A landscape with many valleys, sampled at points; each row gives a point and its height.
From any point a ball takes the steepest step (drop divided by distance) to one of its 2 nearest points. It stops when none of these is lower. Distance is the straight distance between rows; heights are no part of it.
<287>: [  2  12  -6  39 -24  -9  13   6  -6 -28   5  -1   4 -13  -4 -15 -11  -5
  -6   0 -19]  h=3.99
<934>: [ -5   4   0  -6 -11   5   9   9 -14  -6 -17  26  19  25  -6  10  -6 -10
  -1 -15 -22]  h=2.22
<677>: [ -5   5   4 -26  -7   1  -9  17 -10  14 -20   5   0  15   7  31  10 -18
   4   1   3]  h=7.89
<453>: [  2  14   9  12   4   2  22  -8  17  -3 -34   0  -5  20  -5  12  22 -21
  -8 -14  15]  h=6.89
<541>: [-22  -3   6 -17 -10   7  17  -9  25  15   8  15 -16  21  13   5  26 -12
  -1   7  22]  h=4.95
<91>: [ -7  -6   4 -16  15   8  14  11  24  18   5   0 -12  17  11  16   6  -6
  -1  -4  -1]  h=5.30
<910>: [  6 -15  -3 -17  14  -8 -14  -3  -3   3  12 -15  -3  -8  -1  -4 -12  12
  -4   6   3]  h=3.15
<127>: [  6  10   5  31 -27 -13  -3  -2   1 -22 -10 -18 -12 -21   2  -4  -1 -14
  -7  16  -5]  h=6.21
<675>: [ -9  -7   4 -10 -15 -16  -9  -2 -35   3   0  17  20  -5   6 -14 -17  16
   4   3   9]  h=4.13
<62>: [ 18   9  12   4  26   2   0 -20  15  -3 -32 -27 -24 -19  -6  24   9 -19
  -5 -15  11]  h=6.86
<790>: [  5   3   9  17   1  -6  11 -12   4 -23  -9  -6  10   2 -16 -16 -21   0
 -15 -12 -10]  h=2.64
<688>: [  7   5  -9 -17  26  -6   0  37  -6  26  10  20  15  -3  -8  -2 -25  25
  16   8 -23]  h=1.54
<275>: [-13  -9  17 -16  21   2  14 -17  18  13  -3  -4  -4  17   3  -2   2  -1
 -17  -2  26]  h=7.21
<515>: [ -3  10  11   8   3   5  14 -19  29   9 -25  -2 -23   4   8  16  45 -22
   1  -9  28]  h=7.84
<744>: [-34   4   9 -25   9  12  12  22   9  40  13  26   9  10  13 -13  -5  13
   2  14   3]  h=3.41
<355>: [ 10  18   4   2 -11   1  -4   8   1  -6 -34  -7   0  12  -7  33  16 -28
   8 -13  -2]  h=8.45
<178>: [-11   3   4  16 -31  -8   1  -7 -30 -13  -3  15  19  -4   3 -23 -15  10
   0  -2   1]  h=3.69
<619>: [ 12  -1 -25  29   2 -12  14  13 -23 -11  32  11   6  -5   4   1 -14  25
   9 -22 -23]  h=5.84
<722>: [  5  -5  -9 -13  -3  15 -31  -1  10  -3   2 -22 -14  -7   2  14  17 -17
   8   6  -7]  h=6.20
<687>: [  1 -16   6  -6  18  -1 -10 -14  -2  -7  16  -8   6  -8  -8 -26 -15  19
  -7   5   4]  h=3.56
<90>: [ 11 -11 -23   4 -15 -13 -14   5 -25   2  23 -13 -12 -16  14   5   3  17
   9   7   4]  h=1.66
<897>: [ 13  -6 -12  -5  -9 -15 -25   2 -13  -4   8 -29 -18 -22   8  18   4   0
   9   2   2]  h=2.73
<305>: [ -8  -1   9   4  10  29   4 -27  32  -7  -1  -8 -16   5  -2 -15  13  -9
 -18   3   3]  h=1.19
<812>: [ 17   6  -6  13  -7 -11 -20  -6   1 -14  -4 -36 -28 -31   9  22   7 -11
   9  -6  -6]  h=3.76
<48>: [  2  14   6  35 -13 -11  19  -1   7 -32 -10   2   8  -7 -18 -15 -19 -14
 -12   0 -17]  h=3.39
<500>: [  5  -6  -2 -12  12   9  -1   2  18   4  -6 -13 -10  11  -1  20   8 -14
  -2  -7  -5]  h=5.88
<599>: [-27  18   3 -24   9  15   5  30  -3  48  -3  35  18  -2  10  -7 -13  19
   5  13 -12]  h=2.76
<911>: [ 10  -7 -15  26 -16   7 -14 -10  -7 -15  29   2   4 -18  -2 -35   0  18
   7  14  -9]  h=4.60
<956>: [ 18  17  15  16   7  -8 -10 -16  12 -10 -36 -26 -19 -28  -7  17  10 -24
  -2   2  13]  h=6.33
<342>: [-18  -9   8 -20  20  10  16   5  30  22  19   5  -8  16  10  -4   1   7
  -5   4   4]  h=4.72
<867>: [ -3 -10  17 -12  28  -7  14  -8   7   4  -9  -8   6  14  -5  -3 -15   5
 -14 -10  10]  h=7.47
<102>: [ 23 -10 -30   1  -2   2 -16   9  -5  -8  26  -3  -5 -11  -6   3   3  12
  15   3 -25]  h=5.32
<791>: [ -9   4   0 -37  -2  -2 -18  25 -10  27 -10  -3   0   1   8  24  -1  -6
   3  16   6]  h=7.61
<155>: [ -7  -4  -2 -26   1  16 -23   3  13  14   3 -14 -14   1   7  21  24 -21
   6   9  10]  h=6.85
<635>: [ -8 -11   3  -2 -12  -8  -4   0 -40   3   2  39  30 -11   8 -18 -19  25
  11  -5  -3]  h=4.38
<814>: [  8  10  12   9  -4  -6  -2 -16   5 -12 -28 -22  -5  -4 -10   5   3 -16
 -12   1  15]  h=5.65
<573>: [ -8  -4   8 -18  -7 -10  -9  -4 -19   1 -10  -1  10   6  -3  -2 -10   2
  -5   4  13]  h=4.56
<695>: [  6  -8 -20 -16  -2 -10 -16  16 -23  16  20  11   5 -14   3  -3 -10  21
  15  21   2]  h=2.09
<844>: [ 10  -8 -12   0  -4  16 -25 -10  12 -12   9 -19 -16 -18  -6  -5  10  -8
   0  10 -17]  h=5.58
<94>: [  6  23  -1  14 -30   2  -4   7  -2 -20 -28  -5  -1   3 -11  19  12 -31
   6  -3 -12]  h=8.74
<797>: [-10 -12   9  -4   8  23  -8 -13   7  -5  12  10  18  11  -5 -33  -2   7
  -3   4  -3]  h=3.98
<6>: [ -2   2  15  -7  21  -6  18 -19  18   9 -25  -9 -10  10   3   9  14  -9
 -16  -9  35]  h=6.82
<951>: [-24 -11  14 -18  10  15   0   0   0  13   9  24  23  16   2 -25  -6  12
   0   5  11]  h=4.50
<893>: [ -5   5 -11  53 -18   2   7   3 -20  -3  19 -12   2 -15  27 -20  -3  13
 -16   7   9]  h=4.89
<81>: [  9 -11 -20 -10  -2  13 -18  10  -6  -1  20   8   4   4  -7  -4   2   3
  12  10 -19]  h=4.98
<315>: [ 13  -1   6 -11  31   2   4  -9  22   7 -15 -21 -21   0  -1  26   4 -13
  -6 -18   4]  h=6.38
<270>: [ 20  -5  -9   8  14 -17  10  -4  -1 -20   6 -20 -13 -12 -10   7 -19   8
  -5 -20 -18]  h=5.43
<932>: [ -4   9   2  12 -24  -4   5  -1 -19 -20 -13  15  20  10  -9  -9 -12  -4
  -3  -7 -17]  h=3.10
<259>: [ -3  -5   5   8   7  30  -2 -15  26 -13   7   1  -1  10 -12 -23   5  -4
 -12   2 -17]  h=3.04
<358>: [  4  -7 -11  20 -18   0  -5  -5 -25  -8  23  19  16 -11   3 -28  -6  25
  15   2  -1]  h=4.22
<312>: [  1  -5   9  15  10 -15  14  -8  -8 -22   6   2  16  -3 -15 -22 -28  17
  -5 -22  -9]  h=1.98
<363>: [ 17   8   0  17  -1 -23  12  -1  -2 -22 -13 -22 -11 -12 -11  19 -12  -8
  -5 -21 -11]  h=5.06
<264>: [  3   0  -5  22 -23 -10  -8  -7 -12 -17   4 -18 -10 -15   7  -9   0   2
  -6   7  -1]  h=5.79
<861>: [  0   1   3  -3   7  -2  31   5  25  12 -14   6 -14  27   8  32  21 -18
   5 -23   4]  h=6.47
<847>: [ -2   6  11   3 -17  -6  -5 -13  -7 -11 -19  -8   5   7  -9  -5  -1 -10
 -11   8  12]  h=5.09
<964>: [ 22  -6 -33   9   3 -11   1  20 -18  -4  32   6  -2 -10   2   8  -8  22
  18  -8 -23]  h=5.61
<401>: [  0  -3  -5   2   2  21   2   7   5 -12   9  18  17  20 -15 -10  -3   0
   2 -10 -29]  h=3.80
<663>: [  9  15   3  17   2   2  18  -4  14 -18 -29  -5   5  12 -19  10   2 -23
 -10 -14 -10]  h=7.44
<602>: [ 13  -2 -15  16   8 -19  17  10 -12 -20  15  -3   2  -4 -12   6 -21  12
   1 -27 -27]  h=5.69
<340>: [ -9   2   8  -8   1   7  18   5   2   3 -17  20  11  33   0  10  -2 -11
  -6 -16  -6]  h=1.83
<848>: [-10  10  -2 -23  21   9   2  37  -1  40   4  19  14   2   0  -4 -18  20
   9  16 -17]  h=2.15
<466>: [ -5  16  13   0  -6  13 -13 -16  17   5 -22 -14 -11   2   2  19  42 -31
   2   6  31]  h=7.36
<916>: [-13   6  14 -18  -9   9 -14 -11   6   8 -15  -9  -3   8   2  16  26 -21
  -5  12  34]  h=6.59
<27>: [  9 -13  -1   1  23 -14   2   5 -10  -8  21   9  15  -2 -12 -18 -27  30
   8 -14 -11]  h=1.37
<542>: [ 18 -10  -9  -7  33 -10   5  23  -1   5  25  15  12  -6 -11  -8 -24  31
  15  -6 -21]  h=0.87
<37>: [  7  12  19  11  15  -4  15 -18  13  -4 -40 -15  -6   5  -9   6  15 -18
 -16  -8  28]  h=6.31
<525>: [ -7   7   2  -2  -6   1  19  -4  24  13 -14   9 -21  21  14  27  40 -24
  13 -12  15]  h=7.11
<818>: [  0   0 -14  30 -26  -4 -10  -5 -23  -7  20 -16  -7 -19  20 -16   6  14
  -6  13  11]  h=5.35
<283>: [ -3 -12   1  -7   6   0  -8   7 -21   6  14  43  31  -9  -2 -24 -20  31
  22   1  -3]  h=4.57
<136>: [ -4   9  -3  52 -26  -8  15   5 -11 -19  13  -3   0 -17  17 -20  -9   3
 -13   5  -5]  h=4.48
<792>: [-13  -3   7  -8  -1  25   1 -21  25   5   3  -4 -13  14   6  -3  24 -13
 -11   5  16]  h=3.38
<680>: [ 17   7  -5   7  -7 -10  -7   2   0 -16 -10 -24 -14 -12  -5  22   1 -13
   5 -10 -13]  h=4.55
<491>: [-12  -9   5 -23  16   6 -11   9  -9  21  17  22  23  -3  -1 -26 -13  20
   9  19   9]  h=4.82
<390>: [-34  -6  12 -23   9   8  17   2  23  27  28  19  -4  15  14 -15   6  11
  -2  14  16]  h=4.12
<308>: [ 12  17  16  31 -11 -14  -4 -10  10 -19 -26 -24 -22 -37  -1  11   5 -22
  -5  18   7]  h=6.74
<497>: [ -2   1   4   2   8  12  15  -1  13 -10  -7   5   7  24 -12   1  -3 -10
  -8 -17 -16]  h=2.97
<659>: [  7  -5 -30  16 -18  -5  -9   3 -35  11  29   8   2 -10  22  -4   3  25
  11   9   6]  h=0.52
<10>: [  1  -8 -19  -2 -19  -7 -13   2 -37  18  23  26  12 -15  16 -10  -6  26
  15  18  11]  h=1.43
<854>: [  8  -5  16  -9  20 -18   8 -14   1  -6 -18 -20  -4  -2 -11   2 -17   1
 -18 -11  14]  h=7.65
<19>: [  0 -15  -3  -1  -3   0 -14  -8 -16  -3  22  12  16  -7  -3 -34 -12  24
  10   9   3]  h=3.93
<188>: [  1  -5 -10  -8  -4  26 -12   4   8  -7   8   4   5  17  -8  -3  12  -6
   3   4 -23]  h=4.45
<629>: [  8  -9 -10  12  -3   9 -16 -14   4 -17  18 -11  -5 -15 -10 -26  -1   7
  -3  13 -15]  h=5.01
<742>: [ -2  12   8 -14 -15  -7  -1   5 -18   1 -36   9   9  20  -2  29   3 -16
  -2  -7   2]  h=8.14
<269>: [-25   4  13 -23 -12   8   3  -4   5  20  -7  12  -1  22  12  13  21 -15
  -7  11  33]  h=5.83
<715>: [  2 -10 -10 -25  18  -9 -14  18  -7  23  20  -5   5 -14  -1  -6 -15  20
   6  23   6]  h=2.60
<469>: [-10   2   4 -16   8  -9  31  13  31  26  -3   6 -22  17  17  29  13  -7
  11  -9   7]  h=5.90
<851>: [ -6  -8  -3 -30   8   4 -15  15   4  19   6  -7  -4   3   4  12   5  -5
   1  14   3]  h=7.35

For each start below, name the point where the ball stops.
<619> -> <340>
<791> -> <659>
<466> -> <305>
<270> -> <659>
<127> -> <542>
<19> -> <659>

Write out the way that a ball takes from each point below.
<861> -> <469> > <91> > <342> > <390> > <744> > <599> > <848> > <688> > <542>
<355> -> <742> > <677> > <791> > <851> > <155> > <722> > <844> > <629> > <911> > <358> > <19> > <687> > <910> > <715> > <695> > <10> > <659>
<602> -> <270> > <363> > <680> > <812> > <897> > <90> > <659>
